A landscape with many valleys, sampled at points; each row gives a point and its height.
From any point a ball rolls to the lowest of the 2 points nearest to it. It stops when none of these is lower. Distance is the straight distance between rows; heights are no part of it.
pulig height 5.66: [ 74 166 163 150 126 159 123 146 107 103 130 141 109  98 102 124 191 126
 166  93 130]
Bodaz height 2.53: [121 171 122 158 117 204 115 159  97 126 104 134 130 152 143 120 166 187
 154 119 101]
bot height 3.87: [128 146 137  99 122 129 120 127  98 169 136 167 114 142  96 106 125 104
  91 144 141]
pusa height 7.54: [164 109 153 173 106 101 123 124 136 180 114 113 111 135  90 176 165 124
 205 159 131]
Bal height 6.68: [110 149 137 151 147 107 147 134  51 153 166 108 149 150  84 142 147 169
 117 143 179]
dutom height 1.44: [163 123 154 104 133 101 137 147 114  90  60 137 168 197 148 131 155 129
 171 137 165]
Piza height 3.67: [ 99 127 188 108 114 110 130  99 123  95 154 166 122 168  84 156 108 150
  97 138 126]
ketet height 4.22: [145 123 131 181 128 164 151 107 116 173 138 130 168  76 149 113 133 109
 139 116  97]
Duk height 7.38: [117 171  96 120 150 183 121 174 137  88 171 166 105  82 129 109 131  99
 116 114 120]
Puz height 1.49: [170 103 105 120 112 146 101 132 150 151 103 118 102 161 116 159  80 106
 125 128 170]
kina height 4.15: [141  98 100 105 120  79 115 117 112 186  93 139 115 139  98 117 132  86
 101 154 167]
Vaf height 2.34: [150 125 134 138 151 118 141 125 110  94 141 165 147 181 174 113 127 185
 117 109  78]
Filig height 4.56: [126 137 101  64 120 139  80 126 180  81 138  88 155 141 152  98 143 160
 146 129 160]
bugu height 3.59: [151 138 114  66 144 115 117 121 120 150 140 162 123 127 133  99  88  84
  88 172 104]
Zoga height 3.72: [101 120 119 145 144 134  93  88  93 175 129 154  86 100  90 118 134  73
 132  64 170]
mabev height 2.76: [ 88 158 142  97 124 136 109 116 147  51 104  95 168 162 134 179 105 175
 147 125 191]
gir height 4.39: [122 132 132 185 146 156 160 121 128 176  92 137 189 115 117 117 107  75
 106 154  95]
lusa height 2.82: [125 104 131  90 165  52 134  95  93 122 174 133 111 134 113 123  95 116
  82 136 144]
Febu height 3.79: [166 114  87 167 129 170 158 121 136 173  97 108 160  80 175 100 120  92
 159 150  62]
zad height 2.48: [141 119 143 138 136 129 126 169 133 146 103 171  58 120 126 120 125  81
 146  82  85]
fud height 6.92: [127 131 165 158  89 155 130 128 142 207 127 155 146  98  98 137 136  82
 119 142 125]
zumo height 4.29: [202  89  92 143 169  84 138 108 125 152 100 174 171 142 163 145  78  97
 133 129 121]
Bosul height 4.49: [116 147 155 169 165 154 138  98 150 150 136 185 167 112 137 129  63 106
  98 116  60]
dezu height 5.49: [ 86 166 158 130 112 166  86 107 131 123 116 179 134 142 113 115 183 141
 133 106 130]
Fefa height 4.21: [103 156 119 140 161 119 150 142 136 137 142 133 169  61 119 100 131  60
 105 168 115]
diru height 4.13: [185 120 104 131 128 182  97 101 178 140 124 127 174 118 186 117  88 114
 132 120 108]
nubi height 7.36: [176 119 125 153 100 141 137 121 161 169 126 117 181  99 122 153 155  90
 144 193 158]
pelo height 4.81: [112 145 146 139 166 128 126 104 120 211 140 168 157 101 116 102  81  87
 119 124  53]
Mir height 5.90: [ 47 144 127  94 124 107 111  76 137  84 112 127 124 173 179 170 144 194
 124 134  84]
bos height 4.17: [141 110  74 153 101 195 147 130 103 163 107 130 119  73 120 117 126  67
 131 112 161]
giva height 1.10: [151 132 148  96 122 132  83  95 111 158  89 138 109 189 139  89 135 161
 140 136 104]
Ledok height 1.97: [ 98 136 146 170 141 122 159 146 103  90 136 144 117 157 138 151 127 184
 118  89  88]
seled height 7.52: [132 112 162 182 127 158 154 105  90 158 124  99  98 109 114 152 159 125
 227 100 131]
nides height 2.56: [ 78 124 157 155 132 104 135 109 144 120 184  83  75 104  80 170  91 147
 112 104 132]
vek height 7.55: [102 177 122 127 131 170 136 168 121  91 156 202 151 115 130 116 163 129
  92 131 110]
mina height 4.16: [100 116 124 149  90 140 113 107 116 193 112 119 153  86 100  92 179  91
  90 121 175]
kazo height 8.23: [106 103 129 145  97 158 108  81 169 111 134 136 147 148 116 172  90 156
  85 110 159]
Peka height 4.01: [140 131 107 111 135 133 140 149 183 140 123 100 150  98 138 123  64  77
  89 174 111]
ziva height 1.72: [146 135 105 116 152 103 118 176 123 119  98 151  72 108 116 124 174  85
 204 124 116]
par height 4.72: [143 116  94  66 107 141 102 148 192 105 110 114 154 119 157  84 137 103
 109 131 156]
noreb height 7.81: [ 42 142  95 167 121 151 156 140  85  83 154 136 141 109 133 149 181 167
 119  91 125]
meba height 4.20: [142 108 137 105 102 108 147 165 210 116 146  92 137  80 131 131 124  81
 104 168 127]
zofam height 3.08: [134  96 129  68 138  97  95  52  86 111 162 150 139 159 113 114  70 116
  84 144 147]
gire height 3.44: [173 138 115  77 145 106  98 113 132 141 165 106 122 166 130 130 119 145
 146 177 143]
pirik height 1.82: [124 128 179 129 110 146 141 152 151  69  88 164 142 196 131 156 107 163
 122 105 118]
lizag height 4.93: [144 143 109 121 121 155 115 141 157 123 118 148 161  98 157  89 153  97
  95 141 125]
dige height 5.13: [147 129 126  98 107 163 104 139 155 123  87 190 132 144 153  80 128 111
  86 113 109]
ribe height 1.14: [150 107 146  60 124  88 136 138 116  84 101 138 142 202 124 126 100 117
 137 139 155]
Mido height 6.35: [ 97 162 137 130 123 145 123 158 127 155 218  98 105 105  95 146 128 187
 138 149  88]
kekim height 1.45: [172  91 125  94 119  80 156 177 156  88 104 129 164 173 166 124 111 112
 131 116 144]
nur height 6.84: [125 148 129 169 124 150 126 115  78 160 158 113 171 152 118 123 170 200
 130 131 142]
rade height 2.22: [ 79 112 135 146 100 126 127 104 170  73 130  34 114 114 128 164 121 186
 129 126 144]
duf height 7.74: [176 128 135 174  86 185 152 179 128 119  88 117 140 171 141 129 155 148
 128 137 132]
Doz height 4.14: [ 81 162 118 160 131 174 148 109 144 124 136 181 180 115 108 148  76 120
  54 137  97]
faz height 2.24: [ 56 121 144 150 132  95 152 115 141  53 112 126 130 147 146 157 154 172
 107  90 118]
mugop height 8.64: [143 122  77 117 164  87 148 160 131 128 166  98 101  73 165  95 103 104
 102 130  89]
refa height 2.86: [102 110 108 142 117 138 147 132 113 132 159  73  67  90  85 143  86 108
 111 104 164]
fumat height 3.03: [146 161  85 132 179 130 109 136  77 130 147 103 116 138 104 138 157 119
 173 146 200]
Bufi height 3.23: [119 122 141 168 123 126 172 141 105 145 190  87 141  78 140 113 178 160
 150 121  99]
kifa height 3.29: [113 128 102 100 147 111 118 153 144 116 151 114  99  66 112  99 175  62
 131 139 166]
fis height 8.40: [131 101  98 165 122  94 181 133 104 159 118  82 165  67 139 101 163  95
 107 150 142]
Tusal height 7.02: [157 136 118 150 116 136 121 142  93 205 143 118 142 140 135 101 166 161
 139 144 102]
defor height 5.32: [108 145 151  89 102 168  93 104 123 118  85 199 110 180 108 110 128 131
 102 121 133]
vepi height 5.41: [137 146 113 115 125 132 121 116 110 240 125 137 162 112 115  99 125 108
 103 183 102]
sapam height 2.89: [126 148 102 133 106 207  99 161  95 173 105 135 110 125 132  87 169 142
 154 103 112]
let height 3.43: [117 149 164 111 163  74 106  81  77 162 151 107 114 154 124  96 165 181
 157 148 109]
Fufip height 4.37: [127 113 139 103  97 104  85  80 146 188 113 121 135 123 107  96 172 101
 102 156 180]
libo height 3.20: [114 162 155  69 160  91 106 106 122 106 150 107 106 147 124 113 131 164
 156 158 116]
todov height 1.17: [181  90 102  93 119 124  93 111 133 144  77 101 121 207 154 125  84 139
 138 116 154]
Nis height 3.77: [ 61 155 117 100 135 138 111 164 161  51 128 106  75  92 136 106 156 133
 127 109 113]
Napu height 3.25: [148 129 143  55 110  97 132 163 135 155 128 154  91 141 115  94 134 107
 109 193  77]
Vidib height 6.94: [190 124  82  89 127 103 105 163 168 150 117 180 121 117 101 141 125 100
 168 189 118]
sirab height 7.11: [159 150 129 149 144 175 117 144 140 125 197 153  99 130 113 174  69 128
 139 117 117]
firer height 7.92: [107  93 115 153 128 123 110  83 139  80  96  96 142 139 168 105 152 166
 129  58 142]
bako height 3.99: [161 165 122 124 145 136 144 180 132  90 170  82 125 151 136 145 137 175
 152 182 137]
mono height 3.93: [121 114  92 146 111 160 105 113  84 192 105 138 123  94 105 105 174  70
 142  91 185]
zik height 2.51: [133 163 154 138 180 119 147 118 122 128 191 190 160  99 107 149  83  85
 110 140 126]
Zativ height 0.80: [135  81 165 160 105  94 147  92 146 119 115 145 178 152 170 123 126 166
  84  91  98]
zasik height 3.15: [106 137 107 134 131 143 153 176  87 135 117  67  57  99  90 142 119 108
 168 119 144]
bisef height 6.01: [ 79 128 128  61 124  89 107  79 101  77  90 110 113 169 156 141  84 194
 115 132 103]
rige height 3.33: [126 130 120 115 150 138 142 129 155  85 110 173 186 112 159 105  78  84
  68 108 133]
pasu height 1.75: [150 130 133 181 117 190 108  90 126 156 123 189 167 149 154 132 115 151
 103  87 103]
fomuk height 3.91: [150  78 134 118  99  61 157 171 189 118 116  79 110 114 125 145 145 103
 144 160 122]
lamob height 3.46: [203 138  81 155 151 153 150 150 110 157 126 148 166 147 138 161  82 112
 116 169 141]
senab height 2.18: [ 99 100 102 144  85 127 149 156 108 172 137  54  90 104 135  91 134 174
 101 111  79]
bon height 7.51: [146 100 154 151 105 111 128  91 181 150 149  96 179  96 129 135 144 113
 110 157 159]
fam height 4.87: [ 81 137 119 113  91 132 131 169 135 174 155  96  98  78  79 107 122 117
  81 148 125]
ludo height 3.34: [147  85  94 148  89 147 189 128 129 197 109  95 112  62 152 100 126 103
 151 127  80]
mobiv height 3.41: [ 85 141 106 117 155  98 137 116  84 133 141 161 151  99 113  90 123 111
  46 120 143]
Vulof height 8.06: [128 144 162 148 115 183 120 152 143  91 112 155 111 158  79 184 106 109
 128 121 178]
nof height 2.64: [102 143 131 121 100 147 119 153 159 119 145 142 102 126 136 113 137 162
 103 124  79]
ranaz height 8.77: [168 106  65 137 158 114 144 143 149 144 115 127 126  76 160 113  96  73
 139 139  85]
lorot height 3.00: [141 108 115 170 155  77 164 147  69 138 129 109 116 124 115 145 173 110
 163 126 155]
Teram height 8.12: [168  83 110 159 101 165 180 120 169 115 108 120 148  79 141 150 106  63
 146 127 147]
duge height 6.33: [118 172 114  82 143 168  97 156 132  81  84 111  82 157 136 133  82 155
 133 123 133]
zosa height 6.95: [187 119 152  97 142 108 102  71 123 170 172 169 154 151 121 138  82 107
 131 181 109]
faneb height 4.92: [ 86 111 130 106 135 113 118  95 138  68 137 187 124 169 145 148  87 156
  87  81 100]
Tagef height 3.30: [131 144 130 127 171  63 160 172  92 106 109  86 119 139 132 128 186 138
 167 161 146]
mevuv height 7.70: [106 155  97 151 141 136 156 149 100  82 169 152 166 122 144 119 177 171
  94 126 137]
pusu height 6.21: [105 154 158  75 121 114 123 163 140  63  55  98 110 138 140 162  74 154
 131 122 156]
Befu height 2.99: [170 167 114 129 171 165 132 135 144 138 157 164 172 112 131 144  76  87
 124 177 122]
firaf height 6.34: [ 67 159  64 127 140 144 119 133 100 110 177 106 115 128 105 155 123 181
  88 128 150]
Pinal height 7.37: [185 117 124 159  87 153 163 180 160 147 111 147 141 104 147 136 155  98
 160 167  86]
zof height 2.74: [154 115 151 129 139  80 169 111  91 113 157 152 173 167 155 121 111 160
  75 145 109]
kob height 7.80: [130 103 170 166 117 106 125 100 124 154 104 153 136 144  94 143 160  95
 122 106 176]
Sebon height 1.96: [105 109 123 138 142  89 144 128 133  67 123  58 119 132 127 140 116 152
 114 104 173]
lobi height 5.82: [ 77 154 158 145 117 144 128 121 131 104 159 123 127 103  73 139 189 123
 134 141 181]
zaseb height 2.55: [151 116 104 175 125 113 169 135 106 169 140 139 152  66  79 171 147  70
 159 161 166]
rogu height 7.88: [127 125 122 174  77 194 132 127 131  95  96 132 166 161 130 148 153 163
 101 116 159]
tado height 8.21: [139 100  73 136 120  77 153 167 129 147  88 152 114  61 108 112 172  63
 144 145 137]
rarul height 3.55: [105 106 122  98  84 118 137  98 126  93 132 174 174 180 156 139 105 176
  57 151  91]
doga height 4.38: [ 91 134  86 119 145 128  75  74 126 141 162 143  93 118 143 103 113 159
 107  81 103]
teg height 3.28: [124 144 100 146 150 168 105 110  94 105 124 116 124 139 111 133 140 120
 133 105 202]
nilib height 3.78: [ 87 159 102 126 170 116 157 152  90 165 162 119 163  76 119  95 107 114
  74 136 102]
buvo height 1.56: [111 141 148 164 157 116 165 169  70 122 164 137 117 127 111 136 132 138
 138  88 113]
gumok height 7.24: [197 111 100 174 127  93 150 145  96 188 125 123 151 142 137 139 140 136
 138 159 112]
Gat height 4.52: [120 127 147 151 146 112 158 125 168 122 117 145 196  60 143 106 169  51
 140 153 116]
zute height 1.81: [101 108 123 131 106 107 119 139 115 165  74  62  65 145 133 100 120 160
 111 105  96]
pulos height 4.55: [179 110 118 138 160 113 107 105 113 149 126 154 119 164 149 128  89 125
 127  98 123]
Tolu height 1.98: [115 128 159 124 149  89 146 147 137  46 107 113 150 156 165 122 160 163
 145  99 132]
bana height 3.24: [125 152  74 125 130 188 105 164  88 157 117 154  93 130 117  97 115 117
 104  91 134]
salam height 1.71: [137 100 110  99 142  88 140 140 141  61 113  92 151 164 160 110 110 141
 125  81 166]
poka height 6.17: [122 159 100 131 130 166 116 130 132 116 200  84 107 106 106 144 107 161
 135 142 147]
zop height 4.08: [121 144  67 105 167 113 103 128  70 138 138  95 105 147 150  75 149 174
 111 114 127]
Ven height 2.30: [127 139 180 105 161  61 150 178 119 105  94 124  75 145 134 134 130 122
 162 138  87]
soru height 1.42: [140 143 104  50 154 119 105 134 105  80 113 108 125 178 124 122  90 124
 132 153 192]
Lofo height 6.52: [ 92 162 158 114 103 122 106 126 132 170 159  86 113 139  99 130 148 205
 139 170  91]
Zis height 2.06: [154  98 153 138 142 100 115 119 152 115  66 102  90 141 134 168 104 104
 203 101 145]
fisan height 1.25: [134  89 140 174 125  99 162 108 122 136 123 118 146 124 141 131  93 129
  71  92 130]
nirip height 2.09: [160 121 109 152 158 124 149 176 103 141 139 173  78 103 109 150 138  75
 195 102 108]
vudo height 8.00: [176  93 141 142 118 134 125 124 198 130 104 157 186 101 153 151 106  63
 155 117 128]
muz height 1.79: [167 119 140 108 125 109 136 153 133 114  91 174 166 160 136 111 182  84
 136 145 162]
geruk height 7.40: [150 104 153 185  97 129 170 151 109 154 101  86 104 141 117 159 152 139
 185 135 117]
Pag height 2.54: [ 73 163 135 103 166 119 113 102 126  32 121 144 153 152 143 164 136 162
 139 108 164]
gizi height 6.78: [175 150 108 143 122 197 117 159 134 137 166 120 106 111 139 123 132 127
 176 136 104]
zese height 1.34: [147 120 104  70 150  85 107 180 156  93  75 122  98 139 140 112 149  99
 188 135 129]
runu height 3.10: [109 130 146 108 132 136 130 129 188  69 153 176 167 103 138 130 114 105
 101  97 135]
Ruke height 1.46: [145  90 139 122 104 139 108 102 144 106  65 138 139 197 160 125  97 154
 118  70 143]
vules height 4.03: [107 132 179  88 123 120 107  82 144  73 140 159 152 195 148 161 104 192
 155 120  90]
vodez height 8.24: [132  93  91 164 121 126 207 141 142 125 100  99 149  55 123 132 120  47
 120 160 143]
vozi height 7.99: [129  92 119 137 134  95 128 133 140 120 122  78  83  94 167  82 172 119
 167  91  98]
paref height 4.30: [152 157 167  81 129 132  90 127 166 101  85  96 143 148 166 156 105 155
 213 129 152]
val height 7.96: [108 170 194 105 136 138 106 126 120  91  71 142 113 146  96 181 105 123
 142 132 197]
toka height 3.66: [182 111 107  61 138 100 101 103 162 124 158 104 161 165 184 102  95 157
 153 137 115]
fabuf height 4.19: [ 50 147  99 128 147 131  97 110 108 121 150 128  91  97 132 101 165 158
 141  72 105]
fivo height 6.79: [145 134 166 115 120 112 105  97 129 197 178 137 107 155 100 136 104 142
 131 157 103]
ser height 7.25: [126 174 134 131 156 187 108 146 151  81 182 170  91 120 126 142 116 124
 164 100 105]
tages height 2.80: [ 90 138 127 118 136 131 130 114 146  38 164 192 174 151 144 148 150 149
 112 111 141]
Vin height 6.54: [ 93 135 155 145 105 174 134 161  91 190 187 130 141 115  80 163 128 179
 127 122 102]
laga height 2.42: [129 122 117 132 114 145  92 106 147 159 134  89  94 101  72 158 155  82
 174 155 201]
Leke height 2.96: [113 139 152  74 132  96 122 146 134 110 142 144  78 152 127  97 118 150
 116 146  69]
Ged height 7.76: [ 79 110 171 176  96 157 145  91 133  94  86 105 110 101 138 121 185 140
 168  66 126]
Sadib height 6.66: [103 129 179 132  82 127  95  84 151 195 140 109 102 155  83 137 117 176
 117 144 112]
Favut height 2.66: [158  90  98 159 163  80 175 167  89 101 117 114  99 138 135 150 116 102
 123 103 155]
Kip height 3.32: [121  92 144  72  97  96 129  72 125  97 141 157 176 154 141 118  60 132
  62 136 111]
govu height 2.58: [ 77 113 108 178  91 193 146  67 130 138 170 139 148  66 134 150 150 145
 132  85 120]
Zose height 3.68: [120 130 105 127 162 124 163 142 149 108 119 126 159 116 145 112  44 107
  54 147  88]
sov height 3.12: [122 118  96 124 169  61 148 124  74 126 144 127 137 124 133  97 149 119
  81 118 172]
rok height 5.56: [ 81 153 120 128  97 139 119  95 126 148 166 165 166 138 131 133 165 179
  75 158 105]
tofif height 3.82: [ 77 137 109 115  99 148 136 108 164 120 119 186 171 126 153 134 102 144
  38 149  70]
tifa height 6.60: [142 182 126  95 130 176  92 170 140 139 151 135  87 136 105 113 141 128
 147 167 119]
tok height 2.87: [ 71 126 127 164  94 179 146 116 119 142 179 109 132  90 122 141 177 183
 155  98  91]
pafi height 3.38: [134 116 177 128 107 119 119  73 107 160 153 165 145 168  75 159  93 125
  78 155 165]
sakof height 2.08: [140  99 112 162 121 114 147 129 106 150 119 111  88  97  61 179 143  81
 198 131 181]
tive height 3.65: [ 82 159 155 110 136  99 108 100  69 159 120 132 134 147 108  87 197 160
 132 130 143]
sovuf height 2.75: [144 102 114 129 127 126  99  95 174 145 166  93  99  75 122 133 108  84
 152 117 148]
gini height 2.47: [145 147 131 105 183  83 144 151  99 112 204 140 101 136 106 146 101 123
 126 155 144]
komit height 7.14: [182 131 101 135 120 127 143 172 172 141 126 150 165  91 114 159 132  89
 160 211 112]
feva height 2.50: [107 108 143 122 119 138  98  82 176 104 125  61  90  96 118 141 124 117
 167 105 168]
buru height 2.31: [123 108 146 128  91 154 135 165 182  91 112 124 103 108 137 114 141 111
 120 107 115]
gavok height 4.23: [153 144 190 134 133 141  99  81 147 114 119 123 149 184 148 155 128 192
 181 133 106]
pevop height 7.69: [ 97 132 143 179 131 153 115  92  76 115  70 115 127 128 137 124 171 152
 156  69 154]
pekev height 4.02: [131 104 190 101 102 100 109 104 189 121 125 103 144 158 123 142 124 136
 145 130 149]
dopu height 8.36: [178  85  67 122 117  58 148 165 137 148  88 119 128 116 133 119 152 105
 123 171 135]
povi height 6.46: [113 182 130 103 136 185  74 125 145 103 118 124 106 145 121 131 134 163
 159 143 133]
Gatez height 3.88: [110 156 109  93 136 116 107 108  71 121 125 110 133 172 128  89 159 186
 108 161 147]
bil height 7.90: [133 101 167 169 114 132 135 108 162 120 115 165 155  99 129 137 141  69
 114  93 150]
Voz height 1.99: [107  95 142 161  85 159 182 143 139 114 130 101  85  91 129 117 134 127
 128  92  99]
Nila height 4.63: [123 117  85 123  95 149 113 134 148 166 131  75 103  76 133  93 117 113
  85 142 134]
vifo height 3.45: [110 120  87 135 139 153 144 188  71 154 124  99  67 119 109 112 104 125
 123  87 112]
zoti height 5.75: [ 50 132 110 148 109 125 122  84 132 121 160 141 156 165 170 172 179 195
  98 127  92]
Zabe height 3.97: [ 94 154 125 115 162 137 105 147 112  93 107 115  67 107 142  99 139 132
 153  81 109]
boz height 2.15: [123 161 164 145 111 175 119 148 129 100  71 140 112 174 144 155 120 199
 150 123  87]
Ril height 6.11: [108 147 161  80 131  91 128 135  93  96  57 108  77 155 145 142  71 178
 103 136 117]
gepuz height 7.26: [134 124 179 166  87 148 138 162 134 182 106 113  97 163  94 149 122 149
 133 128 101]
lodo height 8.08: [132  94  77 127 129 111 161 143 105 137 109 103  89  71 145  88 180  77
 174 104 124]
nuvi height 1.26: [129 119 153 148 110 146 115  94 181 118 135 181 163 132 165 127 129 151
 103  99  81]
Bep height 4.74: [140 113 133  90 154 136  90  90 138  94 129 173 108 180 146 128  62 129
 134  73 119]
muko height 3.92: [165 134  95 174 145 142 177 169 106 157  96 164 164 114 127 146 101  68
 111 150 114]
foro height 4.00: [170  95 116 102 154  88 161 125 126 126 117 153 159 147 159 120  48  98
  83 135 105]
nifar height 7.91: [115  91 161 116 117  97 104 110 191 101  95  84 105 117 168 100 155 119
 177  84 115]
Fazuk height 2.77: [139 152  95 113 150 132  72 108 100 189 150 110  97 133  82 125 138 110
 166 150 187]
ramu height 1.95: [125 151 162 139 172  88 140 168  87 142 152 139  72 136 119 132 131 129
 182 107  77]
digol height 1.03: [127 130 148  78 144 100  96 137 144  97  42 111 107 150 171 108 125 120
 170 101 136]
rop height 3.60: [145 121 130 103 107  86 130 180 156 160 117  96  87 133 110 118 154 129
 146 179 107]
mekad height 6.77: [168 138 109  62 101 147  87 159 170 152 103 135 101 149 111 112 133 104
 136 182 138]
tasim height 4.18: [130 132 186 106  94 121 106 129 186  99  69  68 130 137 127 172 113 130
 183 140 173]
dov height 7.68: [172  92 160 153 108  84 131 121 138 180 106 159 127 165  91 171 130 107
 143 154 134]
vanu height 4.61: [115 162  85 119 162 137 110 121 101 136 191 155 129 104 151 100 125 155
 104 112  99]
bog height 6.96: [164 130 121 169 126 175 169 173 107 143 168 119  93 111 123 159  94 118
 160 116 101]
Kivut height 8.41: [138 114 115 130 120 158 118 120 194  69 172 103 146 101 171 123 123 153
 135 113 116]
peban height 3.81: [135 130 163  93 120  79 137 119 127 122 153 136 152 145 121 105 169 135
 105 174 131]
Fod height 3.90: [ 87 144 153 102 119 101 124  83  72 132 158 166 160 152  84 107 182 146
  90 161 148]
ruv height 1.80: [162  69 145 144 100 125 124 121 182 128 113  95 106 143 115 182  71 105
 155 103 158]
davel height 3.02: [129 124  94 126 156 127 136 124 143  90 171 102 121  59 136 116 119  82
 123 113 162]
boze height 5.34: [114 140 144  93  95 149 105  76 116 139 144 193 176 136 119 106 130 130
  74 180  94]
Kod height 3.54: [110 140 124  80 134 120 116 173 172  73 149 104 106 109 109 114 147 108
 123 144 157]
nit height 3.89: [206 124 117 118 130 138  91  92 164 158 156 122 181 146 179 120 128 145
 152 152 124]
las height 4.42: [142 142 133 102 142 120 112 145 166  77 122  68 137 133 158 130 150 140
 188 136 158]
fubig height 2.95: [109  95 102 148 126 172 204 131  89 185 151  99 120  44 137 113  85 109
 134 100  89]
sivap height 7.84: [124 109 166 155 111 133 119 102 155  99  86  79 133 130 159 117 171 167
 164 101 127]
paru height 2.33: [157 100 121 149 160  72 140 141 101 137  72 107  80 163 135 165 107 124
 163 114 136]
Tif height 5.72: [152 150  89 110 127 133 139 142 119 180 110 113 178 121 152  74 128 129
  73 199 106]
fufib height 2.25: [ 78 134 122 111 154 116  97  97 142  91 147  93  87 118 111 142 103 147
 121 103 149]
vigag height 5.10: [ 96 152 136 116 136 125 127  82 112 187 139 169 178 112 120  87 107 123
  73 155  82]
dodan height 7.10: [143 113 151 160  79 140 136 156 135 189  87 144 119 137 116 120 127 107
  84 123 102]
rez height 8.15: [130 112 176 142  84 173  97 106 185 119  99 154 136 160 106 162 104 116
 125  94 169]
rozab height 3.27: [151 148 116  99 186  67 122 135  84 122 126 113 112 148 113 141 148 126
 177 174 173]
sos height 8.51: [168 114 101 133 145 121 146 162 166  95 155 104 136  95 198  99 127 131
 138 123  78]
nabo height 3.09: [139 109 144 126 108 106 145 101  84 132 129 130 146 199 109 131 103 157
  66 157 151]
miza height 7.56: [174 128 118 164  81 196 164 189 138 138 103 137 133 117 113 150 145  88
 133 157 145]
Zat height 3.63: [160 130 115 155 123 117 170 159 133 125 184  74 144  96 140 136 152 143
 130 171 125]
gov height 0.73: [137 118 173  77 116  97  99 131 133 132  41 137  90 176 149  90 138 129
 151 129  87]
duga height 6.00: [107 145 121 150 101 168 136 120 143 125 180 107 143  72 100 139 142 126
 109 142 156]
lidum height 4.95: [175 149 119 105 188 139 106 143 123  99 164 197 125 137 161 103 127 111
 152 110 102]
berom height 8.31: [125 103 131 163 116 136 140  89 173  82 164 118 184 109 152 160  98 144
  96 100 144]
Puned height 4.40: [136  91  71 129 131  89 123 116 133 190 108  99 109  87 129 105 109  82
  96 135 139]
Dedem height 3.86: [112 119 188  89 126  90 122  85 161  82 154 129 140 180 113 173  74 153
 148 124 139]
nom height 7.85: [107 141 113 170 120 125 169 137 102 114 170 131 181 136 115 155 132 183
  55 153 145]
Guvo height 4.75: [191 121 131 122 166 126 116 144 138 109 120 166 110 160 147 150 121 102
 188 111 124]
kan height 6.73: [ 92 145 173 173 116 167 135 130  98 191 172 170 166  83  71 156 137 115
 119 107 130]
tokan height 2.23: [ 92 150 106 178 106 210 103  73 133 153 141 169 184  92 136 139 127 134
 104 100 118]
giv height 4.24: [196 138 107 152 172 128 140 144 119 117 177 101 128 150 144 161 108 152
 160 144 135]
menez height 7.60: [112 147 137 162 148 151 105  83  88 134 120  78 115 102 128 136 167 147
 195  98 155]
kovod height 2.16: [135 129 143 139 130 153 134 154 132  68  98 175 169 143 147 113 179 102
 122  98 172]
fovan height 2.60: [102 117  79 137 106 176 166 119 105 166 172  73 111  55 144  99 118 162
 123 100  97]
dagif height 2.04: [127 159 138 134 180 114 158 163  91  93 196 186 126 118 121 133 115 120
 104 119 112]
suna height 3.56: [134 152 162  91 135  68 129 138 108 147 141 117 126 154  96 126 179 131
 161 207 146]
Genu height 4.10: [146 161  93  93 151 134 108 136  69 132 132 154 128 156 120  83 155 126
 105 156 170]
Moba height 7.89: [108 132 196 121 124 112 111 112 125 119  50 163 112 166  95 144 141  99
 147 113 166]
Rali height 2.83: [148 116 152 151 112 147  95 136 128 207  95 155  74 144 128 109 128 122
 156  85  73]
rases height 6.51: [ 79 165 133 127 138 116 137 144  90 119 149 111  95 144  72 159 107 162
  94 139 157]
Gop height 1.64: [ 93  83 140 201  96 132 180 109 113 105 113 113 125 115 133 134 135 144
  97  67 122]
Piv height 2.67: [129 124 141 122 140  66 174 203  91 133 106 139  87 156 123 107 146 124
 110 131  91]
kazud height 1.47: [144 126 144 122 122 101 104 106 108 170  57  74  91 182 152 115 110 181
 128 136 112]
vaze height 3.51: [117 121 121 115 156 125  82  69 115 125 119 160 123 134 111 111 133  98
 118  84 193]

Call two points neighbours if one is among the 2 nearest of the other. Go from one point of each pair to the other, from neighbour to neighbour, staying as low as possible. Name the highest point that can't be avoided.
buvo, sakof => vifo
ribe, buvo => faz
Gatez, Pag => meba
Gatez, Zativ => Genu
gov, lusa => gir
todov, sakof => Tagef
